Points on a hilly landscape, in no order, each with its height.
A climber steps from a point to the highest of its 2 nearest points, and stops where none of them is higher. Distance is the straight distance between rows; heights are no part of it.
Q_84 (h 516): [127 187 120 148  95 142  98 118 140 110 116 129 121 121 162  75  96 130
 107  91  97  75 184  95 133]
Q_225 (h 377): [163 118 167 116 140 155 139  78 111 168  89  96 125 136 148  88 122 102
 131 149 134  96  88 102 118]
Q_213 (h 326): [108 104 146 122 178  68 123 152  96  92 187 134 120 143 100 113 118 189
 141  87 116 178  71 153 158]
Q_5 (h 479): [ 93  78 162 174 119 155 133  96 161 138 121 142 153 121 158 183  87 100
 145 154 101  66 166 177 123]
Q_754 (h 147): [124 170  89 138 113 133 140 132 153 126 101 123 153 114 126 179 163 107
 119 141 163 145 150 150 117]
Q_970 (h 340): [114 104 168 105 176  48 117 144 105  88 147 155 115 160 126 110 123 144
 149  93 131 138  54 137 146]
Q_368 (h 457): [ 74 111 129 154 160 102 127 129 158  80 124 161 113 128 173 124  83 102
 149 112 112  63 163 149 136]
Q_997 (h 471): [166 107 130 115 123 157 151  89 141 149  89  96  63 156 103 110 158 133
 155 156 158  90  67 110  80]
Q_822 (h 269): [ 72 113 150 178 109 144 160  92 122 147 121 220 165 123 183 147 132  75
 134 120 137  96 128 140 125]
Q_992 (h 577): [163 142 121  92 134 104 121 160 105  93 121 111  64 180 108  82 136 155
 171 130 125 121  98  73 124]
Q_789 (h 302): [152 137 197  81 128  53 110 139 108 125 101 105 106 172 109 140 171 136
 156 130 129 175  53 107 129]
Q_864 (h 332): [100 170  37 133 120 120 144 150 118 105 163 155 161 123 111  98 113 139
 105 114 146 135 137 154 150]
Q_929 (h 496): [173 125 152 181  73 195  93  84 216 156  93 113  98 100 135 127 149 100
 104 120  74  99 175  99  87]
Q_133 (h 72): [ 74 177 101 171 113 116 112 141 145  98 129 161 184 124 162 138  87 107
 123 113 100 103 199 141 154]
Q_347 (h 95): [ 34 128 177 180 106 152 157 125 181 148  93 182 152 122 160 225 148  99
 112 150 142 121 168 147 133]
Q_8 (h 440): [140 107 102 114 131 181 154  95 126 152 137 102 111 117 113  86 105 158
 104 119 134 103  90 134 108]
Q_419 (h 172): [ 99 179 130 153 115 124 146 129 125 126  91 170 135 139 160 143 162 100
 137 118 165 123 122 107 118]
Q_373 (h 249): [181 137 134  79 118  51 102 157  57 136 153 130 136 165  97  97 143 147
 158 141 155 146  40 110 144]
Q_474 (h 442): [ 98 137 155 152  87 167 103 136 169 116 138 122 170 101 134 150  77 150
  79 128  72 100 232 153 148]
Q_118 (h 164): [129 207  86 164  99 141 125 117 147 135  85 150 116 118 159 136 154  96
 144 122 150  84 153 118 106]
Q_976 (h 378): [160  54 166 106 157 122 113  98 117 150 141  76  92 126 113 136 126 134
 144 141  87 151 104 135 113]
Q_841 (h 323): [ 71 123  85 130 164  44 135 147 135 104 123 156 125 143 116 192 152 102
 159 130 165 154 113 179 129]
Q_935 (h 500): [134 155 129 149 123 130 105 138 139  96 121 129 113 130 167  89 108 110
 149 101  88 104 185  95 121]
Q_656 (h 334): [119 129  66 119 151 126 136 132 106  97 158 151 106 135 130  57  92 147
 135 114 158  81 106 145 138]
Q_332 (h 530): [152 167 110 128  98 165 108 114 126 131 117 108  94 126 135  49  96 151
 106 105 102  70 159  82 124]
Q_761 (h 467): [112 128 109 137 160  65 116 142 110 111 129 133 163 127 155 152 101  83
 172 150 140 113 149 166 144]
Q_483 (h 328): [162 138  93  88 147 110 126 144 120 119 116  70  57 149  95 125 137 154
 169 162 161 109 109 128 123]
Q_454 (h 316): [ 94 125 104 138 130 127 144 135 132  93 143 171 113 131 147 113 129 138
 141  89 120 135 127 130 113]
Q_481 (h 511): [116 177  95 111 124 168 144 142 137 124 130  89 116 124 106 100 111 185
  79 112 131 123 137 121 133]
Q_447 (h 333): [ 82 117 109 130 163  28 126 149 123  95 120 195  99 153 135 160 153 101
 166 125 174 129  83 157 127]
Q_622 (h 458): [161 119 103 108 112 166 154  98 113 143 124 124  96 145 107  90 136 146
 130 140 161 101  62 119 106]
Q_844 (h 317): [157 103 135 115 105 191 142  98 160 148 104  90  78 135 114  91 146 147
 114 119  97 132 115  86  91]
Q_343 (h 470): [104 134 116 158 153 111 116 117 163  88  91 133  83 123 176 101 101  96
 151 108 123  45 156 135 123]
Q_284 (h 311): [126  93 132 100 178  85 118 159 111 101 184  97  88 141  84 116 128 193
 141 100 108 184  97 138 140]
Q_479 (h 131): [ 98 109 173 141 129 148 142 131 160 131 126 121 169 115 132 201 137 122
 115 137 120 158 153 146 124]
Q_795 (h 66): [136 158  68 177  71 162 102  85 179 131 118 156 106  97 141 102 127 109
 112 105 117  59 167 136  93]
Q_12 (h 197): [106 155 152 150 129 123 120 135 104 130 120 148 198 126 169 137 107  87
 138 132 127 116 156 122 148]
Q_53 (h 11): [147  89 131 105 176 101 103 147  72 145 193  97 172 106 105 139 107 159
 119 136 115 169 123 156 172]
Q_911 (h 90): [ 58 169 161 192 107 156 145 103 182 143  87 156 150 112 161 194 130  88
 106 138 151  88 172 141 129]
Q_471 (h 354): [121 108  83 128 110 112 145 114 128 126 138 172 119 117 110 161 173 109
 148 125 169 168  92 163  96]
Q_913 (h 293): [ 30 137 103 170 113 102 164 130 118 142 122 229 191 133 141 166 152  80
 115 128 153 137 150 145 140]
Q_891 (h 374): [124 132  91 115 171  32 111 186 108  60 159 160 102 170 107 111 126 144
 162 118 152 143  82 132 145]
Q_128 (h 186): [ 91 175 124 152 137  80 125 167 117 109 113 154 194 142 152 150 133  99
 138 126 139 157 138 111 137]
Q_790 (h 352): [150 120  74 120 138 132 126 124 123 105 134 129  58 139 126  53  94 143
 153 123 138  54 122 124 126]
Q_563 (h 223): [171 155  78 106 122 138 105 144  92 154 132  92 129 102 119 110 120 132
 125 155 145 129 149 124 132]
Q_251 (h 341): [156 123  75  92 165  91 116 145  93 125 149  75  77 134  91 108 104 160
 163 160 156 114 102 152 144]
Q_282 (h 219): [156 147  85 124 113  93 131 144 105  98 122 158  86 151 134 104 147 109
 194 139 164 102 103 115 112]
Q_596 (h 297): [133 134 200 113 133  71 125 115 114 136  75 125 106 158 138 160 182  94
 165 135 160 145  57 113 112]
Q_816 (h 241): [171 134 151  87 117  81 124 140  65 120 130 150 110 170 115  82 148 128
 173 136 162 124  37 101 135]
Q_448 (h 501): [134  97 126 129 176 118 109 119 134 118 123  84  90 116 147 116  80 117
 156 134  94  76 169 140 121]
Q_561 (h 545): [182 139 182 110 124 140 132  99 121 142  67  82  84 168 130  93 171 110
 159 148 107 138 112  57 122]
Q_269 (h 493): [162 138 112 125 107 173  88  93 161 177  96  40  83  95 114 110  93 147
  66 148 104  73 182 105 128]
Q_800 (h 50): [129 122  75 136 108 154  98 104 138 145 159 109 131  82 127 103  72 137
 104 122 105  81 178 159 135]
Q_201 (h 472): [115 126 181 159 110 200 121  88 171 157  99  91 148 102 139 114  84 129
  83 129  85  81 170 121 127]
Q_363 (h 101): [ 36 100 179 161 123 119 161 124 156 142 121 192 146 135 143 230 151 110
 131 141 147 152 134 164 131]
Q_520 (h 389): [ 97 139  86 130 170  66 131 180 120  62 150 159 117 166 129 102 105 147
 153  99 141 133 116 125 138]
Q_385 (h 459): [127 141 168 131 111 175 106 143 149 135 134  91 165  97 128 126  82 152
  66 116  74 129 212 108 150]
Q_514 (h 543): [171 186 143 103  94 162 151 137 120 132  90 104  94 174 106  95 174 151
 138 139 143 130 116  48 121]
Q_232 (h 367): [145 105 160 116 173 127 147  86 118 146  89 103 104 136 155  96 111 101
 149 141 153  67  79 124 120]
Q_399 (h 475): [140 130 130 110 121 172 100 145 124 148 141  68 127  98 114 107  91 174
  64 113  79 142 195 104 154]
Q_305 (h 253): [160 124  57 107 115 138 119 149 137 120 165  95  75 111  86 132 144 166
 134 136 133 159 147 143 111]
Q_967 (h 303): [ 47 153  89 151 165  92 153 137 138 112 124 132 153 133 128 170 105 123
 121 127 155 115 147 179 145]
Q_579 (h 387): [ 71  87  92 154 136 128 165 104 133 131 165 186 154 109 130 149 106 113
 125 133 146 107 117 200 127]
Q_487 (h 348): [166  96 127 115 160  96 111 110 138 104  97 115  49 146 143 108 136  97
 186 150 133  81 109 128 104]
Q_233 (h 308): [ 26 120 114 153 150  70 167 138 107 128 149 217 185 141 125 164 133 109
 116 118 151 152 112 167 165]
Q_434 (h 368): [110 100  64 147 130 122 148 108 143 131 145 160 132 101 118 160 137 105
 140 139 160 134 117 192 113]
Q_187 (h 478): [157 124 112 109 128 175 120  91 136 170  90  51  70 134 120  79  91 152
 102 145 114  72 129  99 115]
Q_103 (h 351): [134 140  42 128 119 105 136 138  94 119 166 151 153 111 115 101 118 113
 137 133 157 132 118 163 134]
Q_595 (h 188): [102 149 132 122 143 117 142 163  95 122 167 153 220 133 118 134 126 146
  87 111 132 194 117 127 163]
Q_219 (h 146): [170 111 158  92 134 119 114 133  70 145 151 103 140 133 118  90 125 146
 128 128 110 172  99  96 141]
Q_571 (h 227): [145 147 124 126 137  72 119 147 114  85  95 169  72 169 139 114 168  90
 191 140 178  89  78 105 114]
Q_719 (h 134): [192 107 125  77 139 100  89 147  65 149 144  88  93 138 111  92 130 149
 161 142 115 159 116  96 139]
Q_983 (h 533): [108 145  95 109 170 136 151 134 130 111 131  81  88 139 101 115 106 185
 117 118 142 114 115 133 138]
Q_726 (h 330): [ 85 122  96 143 135 112 160 132 153  85 117 196  75 147 141 116 146 124
 154  96 152 109 104 128 106]
Q_108 (h 292): [162 130 150 140 119 105 121 115 126 130  91 150 106 142 145 147 187  83
 182 138 143 137  87 113 102]
Q_686 (h 161): [135 134 147 112 125 131 137 141  93 111 141 146 146 146 134  86 124 141
 129  96 120 161  98  92 130]
Q_881 (h 12): [186  89 110  87 136 143 110 133 102 169 171  77 131  92  91 140 135 146
 101 149 130 173 137 146 141]
Q_116 (h 531): [204 148 149 111 109 171 129 100 120 171  72  65  78 152 123  95 148 119
 133 175 119 106 125  61 117]
Q_19 (h 520): [143 147 102 123 107  88 107 171 114  96 141 163 143 143 127 133 164 125
 160 118 122 193 124 108 117]
Q_623 (h 119): [ 86  84 199 132 121 153 160 150 147 132 150 150 191 124 116 218 137 154
  89 145 115 170 148 184 159]
Q_621 (h 260): [158 138 127  87 169  75 110 158  58 131 161 103 135 153  98  91 113 158
 149 142 150 144  64 123 163]
Q_9 (h 492): [191 154  90 130  77 185 119 112 159 155  97 106  83 112 107 119 161 130
 122 147 135 107 138  99  91]
Q_783 (h 521): [189 152 114 159  59 185 101 102 148 157 125 152 149  89 153 114 157  88
 109 121 114 112 165 115 101]
Q_720 (h 179): [104 188 141 139 140  92 129 155 115 114  98 161 159 158 164 131 145  97
 151 117 149 136 110  80 132]
Q_310 (h 25): [176 113  88 104 119 170 121 144 132 156 165 100 160  70  83 143 129 158
  60 148 143 175 157 157 140]
Q_157 (h 222): [128  92 166 139 100 188 133 123 126 133 175 147 189  99 141 125 100 146
  90 113  75 138 170 128 143]
Q_713 (h 559): [162 157 159 110 122 134 140 130 127 111  83 101  64 178 132  85 156 134
 168 132 118 117 116  59 113]
Q_253 (h 358): [157  88 152  94 174  91 130 109 107 110 108 113  68 154 135  89 126 116
 167 139 145  90  63 134 120]
Q_668 (h 428): [109 119 179 157  91 175 108 127 181 133 116 116 160 110 143 181  87 127
 106 146  78  79 220 155 145]
Q_48 (h 187): [188  87 153 116 101 202 106 115 122 183 142  99 150  76 119 109 113 135
  55 129  92 150 172  98 139]
Q_303 (h 39): [140 117  94 129 102 169 138 144 175 134 162 132 158  80 102 165 130 141
  74 138 121 160 192 166 129]
Q_507 (h 563): [170 182  57 103  83 122 116 171 105 106 144 121  91 152  97  94 137 160
 157 140 137 117 148  85 122]
Q_413 (h 425): [116  95 107 143 144 177 149  85 146 152 134 117 128 104 125 111  86 149
  91 131 125  78 114 154 114]
Q_633 (h 347): [172  90 136 110 140 167 110 120 144 159 118  45  94 108 106 140 127 142
 106 139  90 155 162 111 118]
Q_381 (h 209): [149 145 133 126 125 135 111 139 107 134 120 108 163 116 147 124 123 109
 134 133 119 139 154 113 131]
Q_946 (h 370): [149 136  44 112 127 101 135 128  89 139 154 136 129 123  90 122 145 121
 156 163 182 147  87 175 129]
Q_953 (h 423): [ 53 133 148 150 164  95 145 161 144  75 142 153 145 151 146 159  94 144
 135 103 102 134 165 141 148]
Q_215 (h 284): [134 124 133  94 144 107 136 145 134 120 137 100 119 135  87 173 166 167
 128 127 143 191  95 151 121]
Q_191 (h 60): [134 131  79 157  94 150  90  90 170 130 129 126  89 100 133  90  94 131
 114 114 101  55 164 140  98]
Q_302 (h 309): [154 143 182  88 122 103 136 132 120 119  86  87  81 182 102 131 178 146
 150 145 137 174  72  83 119]
Q_458 (h 502): [116 133 148 128 124  52 111 165 115  94 132 188 135 165 136 142 168 108
 155  97 132 183  84 106 119]
Q_791 (h 312): [104 114 130 115 122  69 143 107  92 143 150 192 167 124 125 138 156 104
 130 117 172 158  50 161 128]
Q_450 (h 427): [153  65 137 127 131 124 114 102 127 144 146 115 144 100 127 172 133 100
 155 155 123 147 129 175 103]
Q_630 (h 441): [ 44 143 145 150 142 147 161 135 162 108 123 136 154 137 154 159  86 146
 106 108 115 108 165 146 142]
Q_538 (h 301): [ 92 130 163 125 114  70 132 127 106 153 118 181 175 128 127 195 186  94
 125 132 176 181  67 154 130]
Q_653 (h 240): [ 91 103 149 144 120 166 153 115 118 136 159 165 191 118 154 120  98 127
 111 104 106 127 138 148 150]
Q_949 (h 283): [166 114  93  89 110 129 136 151 103 114 177 122  72 157  75  93 157 193
 148 131 143 156  74 110 124]
Q_716 (h 298): [151 107 121  87 142  86 117 155 108 105 169 107  71 157  75 115 152 191
 155 122 130 183  72 132 133]
Q_58 (h 236): [190 120  77  97 110 151 112 127 109 153 137  78  75 107  97 108 128 150
 133 157 135 131 135 120 116]
Q_869 (h 381): [ 93 105 118 119 170  79 147 116 116 116 140 125 120 128 108 154 127 148
 138 126 161 143  74 184 136]
Q_401 (h 201): [162  96 148 111 114 182 108 124  98 166 163 109 159  85 134 101 109 133
 103 123  92 148 162 110 144]
Q_519 (h 235): [115 173 122 122  96 187 165 131 143 139 131 148 192  97 124 126 143 144
  48 113 159 156 129 131 137]
Q_33 (h 171): [124 178 142 119 150  85 115 176 116  99 107 108 139 167 138 129 132 137
 150 120 129 164 126  78 129]
Q_511 (h 407): [158  59  94 121 140 128 120 100 123 141 163 125 110 100 127 117 111 109
 159 146 121 116 112 169 105]
Q_146 (h 51): [119 131  88 146 108 139 137 150 147 123 164 140 202  91 113 169 117 123
  86 142 117 155 195 186 153]
Q_564 (h 271): [145 149  85 103 159  51 110 175  77 121 166 117 158 148  95 110 112 148
 141 143 155 160  81 146 159]
Q_484 (h 503): [ 68 126 195 152 161 108 141 117 133 127  90 136 148 140 170 168 102  97
 149 138 137  99 127 133 134]
Q_811 (h 447): [111 123  81 140 166  76 127 124 100 107 128 180 144 125 152 109 105  83
 162 133 164  90 117 167 144]
Q_670 (h 418): [130 138 102 157 124 147 143  95 134 128 102 170 106 125 165  97 133  95
 144 115 154  69  99 122 105]
Q_377 (h 417): [171  78 111  95 122 171 133 105 102 162 177 113 114 110 102  84 128 165
 119 124 120 150  86 127 119]
Q_200 (h 287): [ 82 152  76 135 162 103 138 156 124 114 152 105 182 117 114 161  81 141
 109 139 131 125 168 183 166]
Q_821 (h 285): [167 136 177 140 112 139 117 113 150 142  90 119 116 131 148 161 189  84
 153 133 126 171 119  97  99]
Q_594 (h 231): [153 124 116 136  85 150  95 154 163 118 149 127 134  96 133 134 133 121
 117 107  74 159 207 119 107]
Q_365 (h 163): [136 167 135 102 128  91 121 184 120  98 122 115 114 181 103 125 158 169
 139 116 135 196  99  69 123]
Q_948 (h 483): [ 72 127 130 157 159  39 128 144 100 118 119 194 186 141 161 163 116  70
 155 143 154 117 125 155 160]
Q_756 (h 507): [199 165  93 144  57 193 116 108 168 167 102 133 137  86 111 124 179 111
  80 139 143 114 150 108  99]
Q_56 (h 405): [ 58 120 134 143 174  54 138 165 135  64 145 193 127 164 150 139 113 128
 148  91 131 135 120 134 144]
Q_851 (h 506): [163 154 136 147 109 153  80 104 160 158  84  69  96 106 141 103 109 111
 116 131  77  82 191  93 118]
Q_605 (h 108): [ 67  68 183 140 117 113 156 124 137 129 156 188 171 132 122 219 137 130
 131 132 126 157 115 196 144]
Q_277 (h 495): [ 73 132 186 146 168  62 125 125 113 127  86 164 153 147 170 175 133  75
 158 140 163 115 105 133 142]
Q_326 (h 505): [168 149 142 182  87 174 101  92 186 148  95 128 116 107 157 145 158  81
 131 125 101 101 165 112  94]
Q_417 (h 291): [ 87  87 169 124 152 162 168 100 157 117 132 125  90 146 134 109 111 161
 118  89 108 124  88 124 110]
Q_87 (h 565): [178 169  99  87 110 156 106 153  91 153 116  63  88 140  97  88 114 171
 113 147 125 123 163  60 148]
Q_677 (h 583): [188 174  73  92  98 132 117 160  80 139 132  90  91 153  91  79 123 153
 147 164 141  98 141  68 143]
Q_586 (h 281): [ 79 134 109 178 102 125 144 114 131 133 131 226 163 120 165 147 159  72
 139 112 141 127 143 134 119]
Q_690 (h 555): [135 140  96  88 153 133 140 151 110 104 136  86  68 159  99  74 109 190
 139 117 127 117 114  94 140]
Q_523 (h 248): [168  96 145 114 110 157 105 154 138 121 155 101 127 110 120 145 138 144
 108 115  69 186 189 108 122]
Q_615 (h 365): [186 116  79 117 120 136 101 123 105 130 134 116  65 128 130  59 114 121
 169 139 127  77 125 104 112]
Q_942 (h 344): [ 86  98 140 137 147  75 138 145  98 115 200 184 194 141 107 151 130 153
 116 104 120 175  94 180 170]
Q_635 (h 234): [170 142 161  98 117  82 124 135  82  98 102 165  88 184 129  83 168 109
 182 141 167  91  51  77 127]
Q_975 (h 272): [137 119 105 111 141 105 128 153 127 112 146 101 113 126 109 143 137 148
 141 130 128 171 129 142 120]
Q_861 (h 456): [ 74 146 149 151 130 169 141 108 172 127 110 111 141 120 146 133  82 147
  89 107 108  73 166 145 128]
Q_684 (h 279): [165 128 174 110 114 131 126 134 140 130 106 100 122 129 118 160 182 121
 135 136 121 193 121  98 102]
Q_533 (h 218): [158 154  82 161  84 146  87 135 164 111 129 128 112  87 138 134 142 107
 128 121  88 121 209 135 107]
Q_341 (h 286): [117 170  63 104 143  89 144 163  93 120 161 132 166 145  82 122 136 167
 115 134 169 170  79 141 151]
Q_247 (h 386): [173 106  90 105 133 115 112 123  95 146 155 119 126 114 105 119 133 124
 160 151 162 141  81 157 115]
Q_612 (h 404): [149 158 122 131 122 148 137 112 105 122 112 142 121 136 162  69 119 114
 146 121 140  82 103  94 118]
Q_901 (h 257): [ 91  96 165 144 136 138 154  95 102 139 142 193 177 126 162 116 108 106
 129 101 125 108 102 140 137]
Q_978 (h 476): [111  79 208 113 154  78 119 151 122 109 161 123 134 148 112 155 135 158
 139  93  91 195  94 136 137]
Q_209 (h 433): [115  72 162 136 148  97 125 116 123 115 151 149 141 122 143 168 118 113
 160 127 110 141 131 169 123]
Q_627 (h 464): [108 100 227 105 159 104 131 124 120 131 135  89 157 140 120 164 134 152
 127 124 106 175  99 141 147]
Q_391 (h 499): [148 106 107 107 146 139  90 142 105 151 149  56  95 102 114  98  81 154
 106 125  92 122 179 114 157]
Q_340 (h 494): [ 65  83 207 163 150 136 153 103 157 142 101 154 137 141 171 183 107  88
 147 147 128  83 131 150 126]
Q_91 (h 449): [153  71 133 123 127 172 123 111 143 164 150 102 150  90 117 157 105 130
 104 150 106 131 150 165 119]
Q_257 (h 491): [120 116 192 124 132  65 108 155 120 101 145 156 153 148 136 150 157 123
 155  92  95 201 103 117 121]
Q_765 (h 267): [166  97 172 106 108 149 123 136 140 133 150 124 141 104 122 154 172 124
 116 126 106 197 139 119 108]
Q_698 (h 527): [157 174 162 119  91 200 152 119 153 141  71  88 107 145 122 108 165 138
  97 130 133 141 130  58 111]
Q_826 (h 294): [108 134 157 112 129 101 143 135 136 132 120 137 152 125 106 203 183 138
 109 127 166 210  84 152 121]
Q_316 (h 331): [159  74 139 116 119 198 137  97 187 171 108  56  77 112 101 130 129 144
  81 141  90 133 136 111  98]
Q_936 (h 27): [123 106 120 121 150 146 115 142  99 147 195 111 199  95 117 142  82 150
  98 137 106 148 164 168 171]
Q_787 (h 73): [101 182  76 169  77 149 115 105 186 113 116 150 140  93 134 133 118 115
  91 116 122  81 188 163 115]
Q_230 (h 448): [111  77 206 125 157 123 130 116 120 127 132 103 154 130 150 155 103 122
 152 140  93 137 128 151 133]
Q_679 (h 395): [168  52 135  90 155 123 119 109  99 144 162  99  72 124  98  92 124 159
 146 127 109 143  76 146 128]
Q_657 (h 382): [108 133 174 161 122 175 145  96 165 154  90 126 146 116 160 147 131  96
 109 128 134 103 127 121 107]
Q_268 (h 270): [117 163  78 116 164 112 123 162 102 123 157  84 172 114 106 134 100 158
  99 140 143 149 144 152 165]
Q_897 (h 366): [100 106 100 131 161  75 130 136 107 115 170 145 156 129 109 143 119 137
 138 124 143 158 101 184 149]
Q_710 (h 524): [150 115 122 110 150 119  99 137 120 115 120  78  76 126 130 102 105 140
 155 124  91 121 164 106 123]
Q_836 (h 154): [163 152 118  89 143  79 103 200  90 100 158 112 115 181  97  98 131 187
 152 123 117 183 106  79 142]
Q_711 (h 468): [160  85 129 143 110 193 109  93 151 187 123  88 145  77 132 140 103 112
  86 162  98  92 163 141 115]
Q_134 (h 299): [ 92 168  64 130 129  97 162 158 105 124 144 168 184 145  97 140 158 140
 102 122 182 182  96 151 146]
Q_569 (h 205): [125 134 124 120 129 153 145 164 117 117 182 140 204 104 105 134 131 169
  60 111 129 189 152 144 164]
Q_735 (h 300): [ 84 106 162 130 140 126 159 123 138 107 139 152 122 138 131 143 134 149
 130  90 122 155 101 131 120]
Q_255 (h 481): [131 137 135 152 148 113 123 131 142  83  97 146  79 144 170  98 125 104
 167 102 111  84 140 102 114]
Q_397 (h 314): [ 57 165  83 135 179  53 147 155 134 101 109 146 135 151 122 169 126 123
 142 135 173 129 122 153 138]
Q_416 (h 512): [161 157 173 141 100 187 128 112 191 148  69  76  92 125 129 140 163 117
 107 136 102 137 168  82 106]
Q_972 (h 246): [134 203 102 115 108 164 150 158 127 140 127 121 197 111 122 131 134 140
  68 132 164 156 146 113 147]
Q_497 (h 62): [ 91 161  92 162  88 133 131 152 148 110 149 167 202 101 127 151 107 115
  87 130 111 129 215 165 159]
Q_813 (h 385): [178  67 100 118 130 162 116  90 130 152 137 104  75 111 128  86 114 124
 148 136  95 101 119 120  98]
Q_652 (h 357): [144 133  64  99 161  67 120 175  92  88 159 122  75 161  98  83 111 163
 166 133 158 120  86 134 149]
Q_882 (h 371): [126 129 203 152 134 173 139  90 157 137  77  99 104 147 159 122 140 104
 133 121 110 114 123  87 114]
Q_504 (h 406): [ 89  89 103 139 152 143 168  90 139 132 136 161 117 120 141 120 112 130
 120 112 155  88  86 163 116]
Q_830 (h 305): [134  75 166 123 129 190 157  84 157 136 120 111  89 142 120 100 136 145
 119 106  97 135  92 110  91]
Q_729 (h 342): [ 96  94 133 123 168  70 135 127 130  80 113 181  67 151 145 126 144 116
 163 104 159 108  83 135 116]
Q_364 (h 546): [168 153  90 103 100 157 101 129 109 146 118  80  59 128 108  51  99 162
 112 124  97  89 165  70 139]
Q_871 (h 477): [142  97 121 128 150 116  92 134 108 134 158 104 137  99 147 130  82 108
 155 147  91 104 181 157 137]
Q_324 (h 414): [111 144 190 173  88 177 121 127 168 140 109 143 187 104 159 176 121  91
 116 145  98 115 207 135 143]
Q_687 (h 139): [ 97 143 134 149 110 146 146 137 155 133 118 148 175 106 135 187 147 101
 104 138 149 148 160 152 123]
Q_743 (h 393): [102  90 117 108 169 118 161  98 138 134 131 127  97 124 119 149 124 141
 139 134 162 106  69 178 110]
Q_243 (h 431): [110 132  94 162 143 107 148  99 116 131 109 203 132 119 166 127 137  63
 152 132 176  74 107 150 122]
Q_488 (h 40): [117 112  92 131 129 162 115 123 118 143 179 113 169  83 116 116  75 155
  82 123  99 111 187 162 160]
Q_220 (h 485): [141 150 172 100 135 171 142 141 116 136 118  93 177 127 109 125 138 158
  71 131 142 175 119 103 148]
Q_650 (h 484): [134  92 145 159 131 148  93  99 163 138 122  91 102 104 157 127  74 109
 141 138  76  55 183 143 114]
Q_773 (h 349): [121  87 175 118 151  56 117 115 118 101 117 170  82 152 138 133 151 109
 168 108 143 134  59 130 118]
Q_558 (h 402): [ 92 130 222 175  82 185 143 126 172 138 109 168 172 119 166 173 146  93
 122 130 106 142 174 111 128]
Q_16 (h 391): [165 147 163 103 139 130 136 113  74 135  98 120 125 156 146  59 130 115
 152 132 140  99  90  80 133]
Q_664 (h 157): [139 188  53 141 100 132 122 125 140 125 109 132 133 111 125 124 139 108
 124 136 161 104 155 139 116]
Q_923 (h 256): [130 185  97 116 128 153 121 145 113 145 129  92 189 101 121 123  95 141
  70 139 145 130 165 127 156]
Q_732 (h 480): [177 148 118 131  91 166 138 105 154 145  80 115  75 147 124 126 174 120
 152 142 145 106 106  93  78]
Q_964 (h 504): [147 162 120  85 127 174 146 147 103 142 125  81 138 130  99 100 133 183
  80 131 138 150 120  89 143]
Q_369 (h 173): [113 172 120 122 127 125 141 155  88 116 149 152 193 142 139  91 113 142
 110  99 136 162 107  97 145]
Q_198 (h 538): [154 185  75 120  97 103 123 180 118  92 130 152 123 156 115 115 158 131
 159 129 141 167 132  94 119]
Q_516 (h 519): [189 156 146 140 110 171 103  89 147 166  57  69  75 137 140  89 141 100
 132 150 100  88 161  74 115]
Q_926 (h 85): [ 56 196 116 192 106 129 139 108 164 135  89 188 149 118 168 161 139  76
 119 109 154  84 168 124 128]
Q_974 (h 315): [ 83 178  74 131 118 129 168 149 128 109 138 164 159 140 114 128 146 149
  91 106 160 163 122 130 140]
Q_985 (h 79): [ 71 194 108 183 100 133 125 113 163 113 104 168 161 115 157 134  99  96
 106 113 129  60 186 138 137]
Q_311 (h 324): [ 63  97 145 129 129  80 150 119  93 142 166 215 184 127 126 158 141 115
 118 111 147 163  76 169 147]
Q_749 (h 356): [103  71 208 131 148 108 140  90 137 129  93 170  99 152 159 126 155  99
 153 109 140 107  55 117 112]
Q_987 (h 482): [150 116 169 160  81 199  97  90 190 169 104  93 141  90 138 135 116 115
  72 136  73  92 190 111 116]
Q_193 (h 469): [149  77 151 159 125 155 110  87 151 151 126 121 134 100 161 145 100  86
 155 148  93  80 161 158 111]
Q_276 (h 221): [115 130 136 131 111 191 156 143 129 140 169 145 216  89 109 143 120 151
  43 125 131 158 158 152 160]
Q_165 (h 318): [175 144 127  80 121 117 131 139 109 130 106  71  74 167  85 134 166 156
 158 167 155 147  93 101 119]
Q_97 (h 362): [165  78 167 109 145 139 109 111 141 152 121  67 107 114 122 167 133 121
 136 156  84 164 163 129 115]
Q_441 (h 463): [127 117 202 102 151 142 126 146 118 140 137  78 177 115 113 159 122 152
  89 141 110 185 141 126 159]
Q_776 (h 390): [118 115 196 179  89 207 139  89 197 165  95 136 147 109 153 175 147  99
 100 130 112 112 154 118 105]
Q_549 (h 361): [119 118 209 147 126 139 150  98 139 135  86 160 101 152 172 118 157  91
 151 109 132 121  84  94 101]

Where does a climber stop that starts at each point below?
Q_310: Q_311
Q_523: Q_783
Q_605: Q_311
Q_253: Q_484
Q_816: Q_677
Q_719: Q_677
Q_417: Q_783
Q_882: Q_710
Q_413: Q_783
Q_365: Q_311
Q_656: Q_677
Q_53: Q_311
